Points on a hilly landscape, in no order, each with its height.
A ball rolls from a point to whichever of its 4 nearest points has the largest drop for the distance, and stops where none of them is lower. Distance is the straight distance between rows; heights are no part of it.
<41>: [-22  -1  44 -35  39 -17   7  82 -75]  h=330
<649>: [ 45 -69  -8  33 -29 -63  27   2   7]  h=605
<717>: [-32 -31 -62  43   0 -27 -22 -43  26]  h=501
<587>: [ -9 -13   1 -32  65 -44 -15  34  45]  h=250
<701>: [-12   1  -2 -24  51  14 -37 -14 -10]  h=334
<442>: [ 38 -32  -3  44 -68 -12  11 -36   3]  h=214
<229>: [ -6  10  58 -57  10  -9  15  77 -14]  h=336
<99>: [  4  17  61 -42 -37 -13  32  63  22]  h=319
<420>: [-57 -11 -24  42 -79 -14 -23 -27   6]  h=613
<764>: [ 17  25  56 -25 -21  -1  11  42  33]  h=68
<111>: [-12 -17 -39   7  54 -52 -25   1  58]  h=289
<58>: [-24 -26 -70  12  50  -3 -25 -51   3]  h=489
<459>: [  8  80 -56   1  32  84  29 -49   8]  h=240
<849>: [ 18  61  -2 -11  38  34 -26  -7  48]  h=459
<187>: [-11  56 -80   6  69  67  54 -50   5]  h=404
<261>: [ 12 -27  29  36 -80  10   3 -17 -56]  h=231
<573>: [ 16  -1  24  18 -75  49   5 -41 -49]  h=38
<16>: [-21 -29 -13 -10  58 -47 -28  21  23]  h=219
<94>: [-16  16  49 -51  12 -18  31  98 -63]  h=318
<289>: [ 19  -8  48  -1 -71 -25  38  54  14]  h=506
<514>: [ 13  32  47  -7 -33  24 -11  -2   8]  h=237
<167>: [-42 -30 -75  41  -4 -16  -9 -59   8]  h=490
<431>: [-46 -23 -95  40  -3   2  17 -72   4]  h=121
<731>: [ 34  19 -30  57 -74  26  23 -55  12]  h=243
<293>: [ 21 -32  36  27 -78 -20  15  13 -24]  h=349
<284>: [-50 -26 -12  40 -64 -50 -22   7  25]  h=491
<34>: [-24 -39 -39  32  11 -73 -26   8  48]  h=353
<512>: [  0  14  37 -50  41 -18  -4  52  42]  h=373
<403>: [ 27  71 -20  29 -41  62  17 -37  29]  h=566
<207>: [ 59 -69 -15  31   5 -48  15 -16   6]  h=624
<465>: [ 35  16  41  15 -62  -2   9   2  31]  h=312
<314>: [ 11  26   8  13 -60  62  10 -53 -25]  h=151
<804>: [ 33 -20  20  34 -73 -15  11  -5  16]  h=259
<133>: [ -4   3  15 -31  55 -10 -26  17  20]  h=324
<92>: [  2  33 -48   1  70  20 -24 -30  37]  h=466
<650>: [-11  44 -55 -10  58  62  21 -58  -3]  h=378
<645>: [ -5  13  49 -39  25   5 -16  34   9]  h=268
<504>: [ -7  47 -14 -21   4  85  20 -65 -29]  h=367
<828>: [ 26  58  17   4 -11  43 -11 -14  44]  h=532
<287>: [  6  39 -22 -18  48  41 -25 -39  14]  h=339
<511>: [-23 -35 -43  11  48 -40 -34 -15  29]  h=290
<283>: [  3  22  51 -24  -7  25 -14  13 -17]  h=50
<165>: [ 26  27  18  21 -57  31  -1 -30  13]  h=216
<451>: [-47 -67 -14  16  19 -70 -18  36 -31]  h=399
<479>: [-31 -43 -28   1  45 -24 -31 -14 -22]  h=414
<303>: [-16   8 -89  19  57  18  -2 -60  14]  h=559
<484>: [  6  -3  39 -35 -73 -36  66  92   7]  h=590
<624>: [-35 -45 -33  34 -10 -61 -25  -3  16]  h=397
<116>: [-11  23  10 -22   2  66 -10 -39 -39]  h=314
<825>: [ 55  -7 -63  76 -39   0  23 -50  29]  h=238
<739>: [  2   5  63 -28 -48 -12  32  78 -27]  h=379
<636>: [-13   3 -53   5  64   0 -28 -35  28]  h=368
<433>: [ -3  12  45 -58  34 -18  11  66  28]  h=392
<678>: [ -7  10  32 -25  17  41 -27 -13 -42]  h=325
<87>: [ 11  96 -51  17  20  93  36 -35  19]  h=138
<355>: [-13   3 -36 -15  49  30 -22 -47  -9]  h=175
<817>: [ 17 -24  36  33 -78   7   7  -3 -37]  h=253
<412>: [  3   8  -9 -20  65 -17 -32   2  38]  h=338
<282>: [-11   5  55 -41  23  -1 -14  53 -39]  h=323
<336>: [-32 -43  -2 -23  53 -66   1  71 -40]  h=251
<665>: [-25  12 -58 -12  60  53   4 -68 -25]  h=352
<67>: [ 10  33  27  -1 -33  52  -4 -30 -13]  h=217
<317>: [-20 -13  31 -41  49 -27 -13  55 -23]  h=247
<327>: [ 50 -17 -20  61 -51 -12  16 -35  27]  h=229
<174>: [  0  16 -27 -12  63   1 -32 -19  43]  h=398
<408>: [ 31 -54  -5  48 -70  -4  13 -44 -31]  h=171
<662>: [-24 -37   5 -24  62 -52 -19  40   5]  h=167
<53>: [ 72 -51 -35  23  46 -17   5 -38   3]  h=632
<625>: [ 32 -51  17  20 -67 -52  36  29  12]  h=514
<539>: [-15  -9  13 -29  59 -10 -32  18  -8]  h=270
<224>: [-13  20  53 -51 -25 -20  47 100 -33]  h=341
<204>: [ -2  13  51 -12 -33  42 -10   0 -57]  h=345
<269>: [  8   3  67  -3 -56   2   7  29 -26]  h=479
<802>: [  6   1  63   1 -55  10  -3  31 -51]  h=500
<272>: [-23   3  38 -56  36 -25  20  94 -45]  h=299

For each start below, name the point where the ball stops.
<433>: <283>
<67>: <573>
<99>: <283>
<849>: <355>
<650>: <87>
<284>: <662>
<512>: <283>
<804>: <408>
<293>: <573>
<412>: <662>
<165>: <573>

Call two points neighbours if one is among the 4 nearest of the other. Go from one point of each pair to the other, from neighbour to neighbour, staying as low as possible. Name the highest point that can't be avoided.
<408> and <355>: <701>
<283> and <431>: <58>
<87> and <662>: <504>
<408> and <662>: <282>
<408> and <283>: <514>
<408> and <573>: <261>
